Each scene shows the same named points in several views. A view is turned or mirrored, shifted and resized as a whole, has a little noise and may leave points out.

Scene 1
View 1
Z_347: -0.66 -0.20 +1.01 +2.48 -2.18 +0.33 -0.72 -0.58 +1.75 +0.70 +2.42 +2.17 +0.77 -0.79 -0.84 +0.57 +0.43 +2.81 -1.84 +1.42 +4.33 -0.64 +2.44 -1.54 -0.72
Z_595: -0.62 -4.61 +1.82 +1.59 -1.40 -1.96 -1.37 -0.58 -0.64 +3.42 +1.58 +3.84 +1.42 +1.76 +3.77 +1.39 -2.06 +1.06 -0.41 -1.73 -0.40 +2.14 -0.76 -0.37 -1.29
Z_929: -1.27 +1.32 +1.35 +4.21 -1.17 -2.48 +0.13 -0.24 +0.97 +0.35 +3.76 -0.35 +0.91 -2.16 -1.51 +0.37 +3.00 +1.67 +1.36 +0.31 -1.12 -1.49 +3.43 +0.21 +0.69
Z_168: -1.36 -0.20 +0.86 +1.96 -1.96 -0.32 -1.05 +0.32 +3.17 +2.84 +1.91 +1.72 +2.72 -1.21 +1.49 +2.40 -0.63 +1.00 -1.47 -0.99 -0.03 +1.76 +0.11 -1.71 +0.02
Z_836: +1.54 -2.71 +0.46 +2.23 +2.41 -0.82 -2.06 +1.28 -0.21 +3.67 -0.20 +2.26 +1.95 +1.56 +0.64 +1.85 +1.64 +2.22 -1.50 -2.27 +0.71 +1.14 +0.25 +0.41 +0.18
Z_870: -0.02 -1.36 +1.38 +2.00 -1.37 -0.28 -2.03 -1.28 +0.47 +2.03 +2.76 +2.89 +1.53 +0.84 +0.14 +1.16 -0.56 +1.59 -0.52 -0.29 +2.63 +0.46 -0.24 -1.62 -1.11
Z_971: -0.45 -1.45 +0.02 -1.48 -1.67 +1.28 -3.61 -2.96 +2.10 +2.84 +3.44 +3.73 +2.51 +3.88 +3.76 +0.91 -5.78 -1.05 -2.68 +1.54 +4.22 +2.69 -1.30 -3.67 -1.16
Z_567: -1.51 +0.18 +1.73 +1.50 -3.48 -2.86 +0.86 +0.37 +1.70 +0.60 +4.77 +0.13 +0.42 -0.55 +1.35 +0.17 -1.04 -1.03 +0.26 +0.73 -2.81 +1.36 +1.42 +0.38 -0.62
Z_208: -0.27 -3.05 +1.65 +1.38 -3.11 -0.34 -2.49 -2.90 +0.85 +2.26 +3.00 +4.25 +1.86 +1.79 +4.19 +2.12 -4.68 +0.57 -0.17 +0.14 +1.29 +2.04 -0.50 -3.48 -1.98
Z_383: -3.29 -0.43 -0.88 +0.60 +1.13 -0.79 -1.49 -0.65 +1.53 +3.00 +2.02 +1.16 +2.39 +0.87 +1.98 -0.93 +0.33 +0.78 -2.74 +1.12 +2.68 -0.08 +2.89 -0.10 +2.32
Z_835: -1.90 +0.75 +0.76 +2.46 -0.65 -1.31 -1.72 -1.88 +0.84 +1.84 +4.02 +1.09 +2.04 -0.24 -0.36 +0.23 +0.92 +0.59 +0.63 +0.13 +0.94 -0.57 +1.11 -1.09 +0.68
Z_919: -3.76 +2.45 +0.40 -0.44 -3.06 -0.38 -0.66 -0.20 +3.93 +2.29 +4.95 +0.38 +2.46 -0.79 -0.06 -0.12 -0.89 -1.61 -2.03 +0.86 +1.28 +1.52 -0.93 -0.95 +0.67
Z_999: -1.84 +1.31 -0.36 -0.36 +0.25 -1.08 -0.81 +0.26 +1.58 +1.61 +4.02 -0.24 +1.10 +1.53 -0.48 -1.80 +0.64 -0.86 -2.50 +1.88 +2.07 +0.19 +1.78 +1.07 +1.34
Z_401: +0.36 +0.45 +1.48 +3.14 -1.59 -2.36 -1.42 -2.42 +0.67 +0.37 +4.83 +0.58 +1.16 +0.33 +1.57 +1.31 -1.23 -0.24 +2.43 +0.70 -2.62 +0.20 +2.27 -1.94 -0.50
Z_816: -0.90 +1.01 -0.40 +2.73 +0.60 -0.34 -2.03 -0.88 +2.98 +2.52 +1.88 +0.61 +3.25 -0.74 +1.75 +2.05 +0.13 +1.23 -0.88 +0.05 -0.02 +0.41 +2.89 -2.32 +1.63
Z_609: +2.62 -0.91 +1.01 +3.17 -0.26 -0.26 -1.55 -0.72 +0.30 +0.17 +1.92 +1.85 +0.27 +1.02 -0.49 +1.21 +0.28 +2.76 -0.61 +1.09 +2.56 -0.55 +3.12 -1.45 -1.22
Z_863: +0.99 -1.41 +0.36 +1.34 +0.49 -0.69 -0.78 +1.98 +1.47 +2.51 +0.73 +1.28 +1.27 +0.93 +0.88 +1.31 +0.53 +1.33 -2.56 -0.67 +0.48 +1.63 +1.11 +0.37 -0.13
Z_704: -0.78 -3.52 +0.92 +2.32 +0.60 -0.79 -2.97 -1.24 -0.15 +4.46 +0.75 +3.84 +3.12 +1.13 +2.82 +2.41 -0.62 +1.91 -0.35 -2.63 +0.72 +1.41 -1.04 -1.55 -0.06
Z_854: +2.43 +1.97 +0.68 +2.95 -0.40 -0.17 -1.96 -1.22 +1.84 +0.16 +3.62 +0.27 +1.37 +0.28 -1.06 +1.91 -0.04 +0.78 +0.55 +1.01 +0.31 -0.04 +2.30 -2.49 -0.63
Z_720: -2.34 -0.69 -0.59 +2.19 +1.35 -1.72 -2.20 -2.28 +0.94 +2.64 +2.43 +1.07 +2.80 +0.88 +3.89 +0.35 -0.77 +0.69 -0.27 +0.81 -0.28 -0.12 +3.94 -1.55 +2.20
Z_614: +1.01 -0.54 +0.73 +2.55 +0.17 -0.20 -3.67 -3.03 +0.62 +2.42 +3.05 +2.53 +2.77 +1.52 +1.42 +2.39 -1.54 +0.77 +1.10 -0.60 +0.81 +0.58 +0.08 -3.32 -0.49
Z_557: +1.06 -2.33 +0.27 -0.29 -0.59 +1.51 -1.61 +1.28 +1.78 +2.54 +0.35 +3.27 +1.02 +2.23 +0.54 +0.91 -1.35 +2.00 -4.95 +0.56 +5.74 +1.93 -0.09 -0.81 -1.27
Z_333: -3.79 -1.26 -0.16 +1.34 -0.35 -0.46 -2.65 -3.14 +1.03 +3.16 +2.74 +2.86 +2.98 +0.83 +3.09 -0.05 -1.52 +1.17 -1.23 +0.87 +3.40 -0.17 +1.77 -2.29 +1.35
Z_636: -2.83 +0.66 +2.79 +3.56 -4.22 -4.03 +1.86 +0.29 +0.43 -0.15 +5.46 -0.18 -0.30 -2.73 -1.37 -0.58 +2.30 +0.34 +2.19 +0.09 -2.88 -0.72 +1.71 +1.63 -0.50
View 2
Z_929: -1.15 +2.47 +2.35 -2.48 +2.51 -0.58 +1.81 +0.49 +0.01 -0.63 +1.20 +0.27 +1.51 +1.15 +0.10 -1.75 -0.61 -1.39 -2.30 -1.19 -0.08 -1.24 +0.79 -0.71 +0.30
Z_383: +1.11 +0.58 +1.90 -0.10 -0.75 -0.03 +0.50 +0.29 -0.66 -1.34 +0.48 +0.51 +3.56 +1.81 +1.44 +0.23 +0.44 +0.18 +0.44 -1.32 -1.88 -0.87 +0.56 -2.05 +1.67
Z_863: -0.23 +1.13 +1.22 +0.33 -0.50 -0.12 +2.19 +0.22 -0.46 +1.26 -0.59 -0.52 +0.78 +1.19 -0.26 +1.26 +0.21 +0.85 -0.92 -1.59 -1.69 -1.07 +0.59 -1.92 +1.55
Z_720: -0.05 +0.04 +1.55 +0.94 +0.91 +0.42 +1.93 +0.41 -0.62 -2.15 +1.94 +0.79 +3.67 +1.29 +0.59 +0.36 -0.37 -0.04 +0.39 -1.11 -1.22 -0.26 +0.20 -0.76 +1.90
Z_919: +0.37 +1.67 +3.25 +0.17 +0.42 -0.71 -0.67 -0.99 +0.00 -0.50 +0.62 +0.76 +2.30 +0.67 +0.14 -1.15 -1.99 +2.14 +0.51 -0.58 -1.56 -0.84 -0.19 -3.62 -1.58
Z_816: +0.35 +0.28 +2.28 +1.12 +1.26 -0.03 +1.28 +0.39 -0.47 -0.80 +1.35 -0.20 +2.59 +0.13 -0.70 +0.30 -0.62 -0.61 -0.89 -0.70 -0.51 -0.29 +1.00 -2.03 +1.55
Z_595: -1.56 -0.96 -0.28 +1.09 -0.51 +0.15 +3.23 -0.69 -0.90 +0.83 +0.40 +1.66 +0.95 +1.84 +0.16 +1.12 -1.27 +3.01 -0.72 -0.39 -2.53 -0.45 -0.48 +0.15 +1.49
Z_704: -0.48 -2.13 +0.09 +1.37 -0.74 +0.14 +2.53 -0.60 -1.00 +0.37 +0.53 +1.66 +1.32 +0.63 -0.50 +0.61 -0.73 +1.89 -1.94 -0.63 -2.39 +0.20 +0.36 -0.79 +2.78
Z_557: +0.57 +0.10 +0.56 +0.91 -2.12 -0.08 -0.36 -0.22 -1.19 +3.04 -1.70 +0.30 +2.07 +1.56 +1.30 +2.66 -0.55 +1.33 -0.76 -0.66 -1.86 -0.96 +0.45 -2.87 +1.36
Z_208: -1.70 -1.42 -0.15 +2.60 +0.49 +0.41 +1.31 -0.90 -1.23 +1.41 +1.10 +2.18 +2.65 +1.18 +0.60 +2.09 -3.23 +2.68 -0.23 +0.58 -1.27 +0.23 -0.90 -0.54 +0.49
Z_999: +0.16 +2.74 +2.21 -0.95 -0.19 -0.22 +0.07 +0.04 -0.10 -0.53 +0.01 +0.61 +2.81 +1.60 +1.59 -0.19 -0.15 +0.42 +0.41 -2.85 -1.59 -1.06 -0.33 -3.01 +0.16
Z_854: -1.39 +1.86 +1.52 +0.32 +2.23 +0.09 +0.72 +0.25 -0.35 +1.17 +0.92 +0.44 +2.18 -0.11 -0.17 +0.73 -1.89 -1.17 -1.97 -2.10 +0.59 -0.04 -0.05 -2.27 +0.64
Z_835: -0.64 +0.82 +1.72 -0.83 +1.17 -0.25 +0.69 -0.30 -0.36 -0.62 +1.15 +1.59 +2.51 +0.68 +0.50 -1.16 -1.30 -0.04 -1.74 -1.46 -0.93 -0.28 +0.08 -1.68 +0.70
Z_614: -1.26 -0.82 +0.39 +1.70 +1.06 +0.36 +1.22 -0.45 -0.79 +0.59 +1.30 +1.95 +2.47 -0.25 -0.23 +0.89 -2.19 +0.50 -1.92 -1.60 -0.73 +0.85 -0.39 -1.64 +1.79
Z_333: +0.49 -1.12 +1.21 +0.78 -0.16 +0.16 -0.08 -0.25 -1.11 -1.19 +1.32 +1.98 +4.46 +1.40 +1.69 +0.36 -1.25 +0.61 -0.08 -0.09 -1.57 -0.07 +0.11 -1.39 +1.51
Z_609: -1.31 +1.26 +0.35 -0.45 +0.93 +0.16 +0.90 +0.59 -0.92 +2.23 -0.12 +0.50 +2.30 +1.18 +1.08 +1.79 -1.06 -1.36 -2.34 -1.52 +0.05 -0.62 +0.32 -1.15 +1.60
Z_971: -0.34 -1.05 +0.25 +3.60 -1.04 +0.62 -0.76 -1.09 -1.21 +1.43 +0.39 +2.22 +4.00 +0.84 +1.43 +2.90 -3.03 +3.01 +1.23 -0.82 -1.75 +0.63 -1.47 -2.95 +0.40
Z_401: -2.46 +1.52 +1.17 +0.36 +3.01 +0.24 +2.36 -0.05 -0.22 -0.45 +2.16 +1.33 +2.13 +0.69 -0.09 -0.01 -2.40 +0.20 -0.93 -1.60 +0.02 +0.00 -0.83 -0.46 +0.08
Z_636: -2.32 +3.29 +2.47 -3.37 +2.88 -0.93 +2.47 -0.20 +0.33 -0.70 +1.28 +0.90 +0.52 +2.09 +0.21 -2.84 -1.58 +0.59 -1.73 -0.55 -0.65 -1.80 -0.05 +0.15 -1.65
Z_836: -0.30 -0.20 +0.31 +0.16 -1.07 +0.05 +2.84 +0.13 -0.65 +1.13 -0.55 +0.27 +0.44 +0.78 -0.49 +0.96 +0.76 +0.56 -2.30 -2.30 -2.14 -0.40 +0.77 -1.53 +3.22
Z_567: -1.96 +2.74 +2.18 -0.43 +2.09 -0.35 +2.43 -0.29 +0.11 -0.32 +1.20 +0.38 +1.08 +1.84 -0.02 -0.56 -1.85 +1.81 +0.31 -0.82 -0.97 -1.31 -0.69 -0.77 -1.43
Z_168: -0.06 +0.05 +2.12 +1.05 +0.60 -0.46 +1.41 -0.42 -0.43 +0.50 +0.55 -0.03 +1.19 +0.45 -1.05 +0.09 -1.37 +1.47 -0.93 +0.40 -1.29 -0.69 +0.82 -1.94 +0.38
Z_870: -0.97 -0.09 +0.55 +0.04 +0.08 -0.11 +0.62 -0.53 -0.84 +1.55 +0.07 +1.68 +1.98 +0.92 +0.72 +0.60 -1.72 +0.91 -2.03 -0.80 -1.19 -0.25 -0.06 -1.54 +1.04
View 3
Z_929: +1.18 +0.00 +2.39 +2.33 -2.10 +0.87 +0.95 -1.69 -0.22 -0.41 +1.79 -2.18 -1.77 -0.18 -1.08 +1.85 +0.36 +1.95 -1.81 +1.46 +2.30 +1.10 +0.44 +1.96 -1.60
Z_347: +1.12 +0.24 -0.04 +0.69 -1.39 -1.58 +0.25 -2.10 +0.31 -3.70 -0.33 -0.52 +0.34 -0.22 -0.92 +1.64 +1.78 -0.47 -0.17 -0.41 -0.66 +0.50 +0.20 +1.44 +0.52
Z_595: -1.67 -1.93 +0.60 -2.56 +2.40 -2.07 -4.02 +0.01 -0.02 -0.75 +2.12 -1.36 -0.35 +1.41 -0.08 +0.15 -1.59 -3.21 -0.61 +0.75 -0.70 +0.56 -0.84 -0.43 -0.86
Z_999: +0.30 -1.40 +1.26 +1.03 -1.09 -2.51 -1.41 -1.23 +2.26 +0.55 +2.18 -1.71 -0.86 -0.60 -0.97 +1.73 +3.48 +2.35 +1.84 +0.24 -1.29 -0.26 +0.82 +2.53 +0.62
Z_836: -1.64 -0.80 +1.27 -2.35 +1.32 -1.87 -1.81 -2.70 +1.83 -0.25 +0.87 -0.71 -2.29 -1.63 +1.40 +1.59 -1.15 -0.74 -0.25 +0.36 +0.95 -0.93 -1.61 -1.50 +0.85
Z_567: +0.01 -2.22 +1.26 +2.92 +0.25 -0.18 -2.26 +0.73 -0.40 +0.01 +2.89 -2.87 -0.84 +1.41 -1.33 +0.85 +0.39 +0.00 -0.55 +2.65 -0.50 -0.07 +0.11 +3.52 -2.34
Z_636: +1.21 -1.81 +2.66 +2.81 -1.28 +1.39 -0.43 -0.11 -1.40 -1.40 +4.42 -2.74 -1.52 +1.20 -1.51 +1.57 -0.42 +2.52 -2.53 +3.26 +1.51 +1.93 +0.75 +3.95 -2.58
Z_863: -1.25 -1.22 +0.66 +0.15 +0.95 -2.01 -2.16 -2.08 +1.72 -0.85 +0.78 -1.39 -1.21 -1.45 +0.41 +1.93 -0.16 -0.41 +0.36 +1.16 -0.18 -1.62 -1.62 +0.28 +0.32
Z_816: -0.05 +1.63 +1.18 +0.90 -1.02 -1.04 +0.09 -1.19 +1.55 +1.83 -0.56 -1.63 -0.16 -0.76 -0.92 +0.44 +0.57 -1.00 -0.32 -0.15 -0.12 -1.43 -0.52 +0.42 -1.26
Z_557: -0.83 -1.19 -1.22 -1.42 +1.24 -3.96 -2.37 -2.35 +2.07 -3.89 -0.49 +0.16 +0.31 -1.17 +0.52 +1.65 +1.62 -1.74 +1.78 -0.62 -2.70 -1.58 -1.25 +0.40 +2.38
Z_208: -0.63 -0.95 -0.84 -1.44 +1.97 -1.84 -2.91 +1.15 -0.69 -1.04 +0.04 -0.84 +0.43 +2.98 -0.50 -1.30 +0.42 -5.55 +0.00 -0.71 -2.41 +0.23 +0.26 +0.80 -1.08
Z_333: +0.36 +1.05 +0.83 -2.09 -1.06 -3.02 -1.38 -0.29 +1.19 +0.78 +0.58 -0.78 +1.81 +0.95 -2.11 -0.21 +1.81 -1.63 +0.43 -1.77 -1.69 +1.11 +0.92 +0.10 -0.51
Z_919: +0.86 +0.22 +1.04 +0.94 -0.54 -1.62 -0.62 +0.72 +1.55 +0.06 +2.67 -1.23 +0.78 +0.14 -1.10 -0.54 +2.19 +1.12 +0.27 +1.16 -4.06 -1.91 +0.42 +4.82 -0.78
Z_401: +0.29 -1.07 +1.09 +2.15 -0.05 +0.83 -0.75 +0.38 -0.90 +1.52 +0.97 -2.28 -2.39 +2.42 -0.58 -0.15 +0.91 -2.07 -0.75 +0.61 +1.02 +0.73 +1.10 +1.84 -2.30
Z_168: -0.27 +0.75 +0.82 +0.15 +0.45 -1.07 -0.90 -0.39 +0.93 -0.45 +0.84 -1.19 +0.46 -0.47 -0.35 -0.05 -0.76 -1.39 -1.06 +1.17 -1.79 -1.99 -1.27 +1.84 -1.29
Z_609: +0.21 -1.09 -0.20 +1.04 -0.43 -0.89 -0.24 -2.59 +0.07 -2.56 -1.13 -0.86 -2.23 +0.22 +0.25 +1.97 +1.55 -1.72 +0.18 -0.66 +1.36 +0.67 +0.15 +0.00 +0.64
Z_971: -0.65 -0.93 -1.62 -1.80 +1.87 -3.82 -3.12 +1.13 +1.33 -0.06 -0.40 -0.17 +0.85 +2.32 -0.29 -1.67 +3.26 -4.90 +2.48 -2.01 -4.98 -1.24 +0.83 +1.55 +0.70
Z_383: -0.08 +0.34 +1.36 -0.76 -1.41 -3.48 -1.74 -1.47 +2.54 +1.22 +1.12 -1.55 +1.16 -0.97 -2.03 +1.51 +2.10 +0.86 +1.31 -0.67 -0.97 +0.24 +0.13 +0.19 +0.07
Z_854: +0.63 -0.22 +0.33 +2.43 -0.59 +0.47 +1.01 -1.42 +0.18 -0.12 -0.82 -1.18 -3.06 +0.57 +0.68 +0.50 +1.96 -1.42 -0.10 -0.23 +0.53 -0.90 +0.61 +1.88 -0.43
Z_870: +0.09 -0.57 +0.29 -1.41 +0.48 -1.34 -0.77 -1.05 +0.15 -2.04 +0.80 -0.30 -1.08 +0.86 +0.38 +0.21 +0.78 -1.75 -0.37 -0.46 -0.98 +0.31 +0.29 +1.01 +0.41
Z_704: -1.46 +0.27 +1.09 -3.92 +1.65 -1.94 -2.07 -0.83 +0.84 +0.35 +1.08 -0.44 -0.55 +0.21 +0.55 -0.52 -1.66 -2.92 -1.03 -0.40 -0.62 -0.26 -0.97 -1.33 -0.40
Z_720: -0.34 +0.59 +1.58 -0.02 -1.10 -2.03 -1.71 -0.49 +1.36 +3.19 +0.47 -2.30 +0.45 +0.42 -2.24 +0.53 +1.13 -1.21 +0.44 -0.68 +0.37 +0.66 +0.40 -0.54 -1.70
Z_835: +0.83 +0.27 +1.72 -0.23 -1.11 -0.55 +0.27 -0.71 +0.47 +0.38 +1.77 -1.07 -1.22 +0.66 -0.53 +0.18 +1.35 +0.36 -0.69 -0.14 -0.11 +0.65 +1.02 +1.78 -0.69
View 4
Z_614: -3.69 -1.18 -1.16 -0.47 +1.10 +0.32 -0.78 -0.60 +1.26 +2.60 -3.47 -0.86 +3.08 -2.42 +1.48 +0.48 -0.74 -0.71 +0.53 +3.07 +0.22 +2.11 -1.54 -1.47 -0.36
Z_347: -1.75 -1.54 -0.90 +0.42 +1.39 +1.89 -3.17 -1.99 +2.17 -0.99 -0.15 +0.49 +4.39 +2.10 +1.77 -0.86 +2.48 -0.47 -0.30 +1.32 -2.01 +0.06 +0.96 -1.33 +0.23
Z_208: -2.84 -3.35 -5.09 +1.25 +3.23 -0.30 -1.39 -1.29 -0.50 +2.35 -3.57 +2.72 +1.83 -2.39 -0.37 -0.70 -1.12 -0.73 +0.83 +2.74 +1.22 +1.31 -1.89 -0.56 -0.54
Z_595: +0.37 -4.50 -3.78 +0.63 +0.77 -1.59 +0.68 -2.22 -0.67 +3.47 -2.81 +2.19 +0.59 -1.44 +1.12 +1.08 -0.33 +0.55 +1.67 +1.69 +0.37 +0.87 -0.88 -2.73 -0.96
Z_836: +0.15 -3.55 +0.09 -0.96 -2.43 +0.21 +1.40 -1.18 +2.30 +2.36 -2.49 +0.05 +1.91 -1.07 +3.40 +1.72 +0.38 +1.57 +2.08 +0.63 -2.29 +0.53 +0.04 -4.33 +1.21
Z_863: +0.88 -2.74 -0.77 -1.21 -0.31 -0.01 +0.57 -0.73 +2.90 +0.42 -2.16 +1.49 +1.56 +0.80 +3.88 +0.49 +1.41 +0.01 +1.90 +0.57 -1.48 +0.90 -0.22 -4.21 +1.81
Z_401: -1.46 +1.16 -0.76 -1.91 +2.71 -1.69 -1.01 -1.35 +0.04 +0.91 -2.63 -0.71 +1.87 +0.35 +2.11 -0.15 +1.44 -2.62 -0.04 +4.49 +1.88 +2.88 -1.83 -3.27 -2.91
Z_704: -0.58 -3.57 -1.68 +1.31 -0.68 -0.30 +1.38 -1.57 +0.53 +3.56 -2.60 +0.19 +1.98 -2.83 +1.61 +1.69 -1.69 +1.10 +2.29 +1.59 -0.67 +0.86 -0.47 -1.36 +0.18
Z_919: +0.28 -1.19 -2.02 +0.67 +5.35 -1.05 -1.58 -0.50 +4.10 +1.47 -1.08 +0.22 +3.36 +3.55 +4.02 +1.06 +1.83 -3.33 +0.09 +0.52 +1.77 +3.63 +0.26 +1.58 +1.74
Z_168: +0.64 -0.92 -1.47 +1.80 +1.45 -0.04 +0.98 -0.92 +2.41 +0.22 -1.63 +0.99 +2.39 +0.10 +2.51 +0.48 +0.89 -1.49 +1.23 +1.77 +0.74 +2.20 -0.39 -0.40 +1.64
Z_870: -2.27 -2.83 -2.02 +0.33 +0.93 +0.61 -1.55 -1.72 +1.49 +2.11 -1.97 +0.33 +3.43 -0.11 +1.41 +0.69 +1.43 -0.05 -0.23 +1.62 -0.67 +1.23 -0.12 -1.63 -0.07
Z_999: -0.19 -2.32 -0.31 -3.18 +3.95 -0.95 -3.11 -0.63 +3.84 +1.65 -1.14 -0.46 +3.07 +4.46 +5.45 +0.78 +1.28 -1.79 +1.04 -0.19 -1.16 +1.58 +0.81 -1.89 +0.54
Z_720: +0.03 -0.29 +0.31 -1.69 +3.08 -1.32 -1.28 -0.94 +0.60 +1.15 -1.36 -1.05 +1.89 +0.33 +3.76 -0.34 -3.04 -1.33 +3.62 +2.35 -0.76 +0.54 -0.56 -0.99 -1.53
Z_971: -4.70 -5.11 -5.71 -0.24 +5.59 +0.36 -3.30 +0.48 +2.17 +3.33 -4.46 +2.92 +2.68 -1.48 +1.35 -0.83 -2.70 -1.08 +1.46 +0.62 +0.25 +1.38 -1.74 +1.16 +2.26
Z_609: -2.85 -1.47 -0.42 -1.81 -0.23 +1.59 -2.56 -1.52 +1.58 -0.61 -1.89 +0.42 +3.42 +0.51 +1.80 -1.04 +2.31 +0.09 -0.10 +2.35 -2.29 +0.08 -0.31 -4.53 -0.59
Z_636: +2.93 +1.22 +0.00 -0.39 +2.03 -2.70 -0.52 -3.77 +0.09 +0.41 +0.72 -1.17 +2.12 +4.96 +2.91 +1.57 +6.02 -2.86 -1.69 +3.27 +2.25 +3.14 +0.71 -3.40 -4.20
Z_557: -1.96 -5.86 -3.45 +0.04 +0.92 +2.16 -2.18 -0.56 +3.70 +0.83 -2.37 +3.27 +3.18 +0.58 +2.35 -0.51 +0.88 +1.06 +1.18 -1.16 -2.99 -0.45 +0.40 -1.93 +3.73

Which points are out of place in each view (at most two, in the order of its rows)? Write none if all are in place.
view 1 | Z_720
view 2 | Z_557, Z_333
view 3 | none
view 4 | Z_863
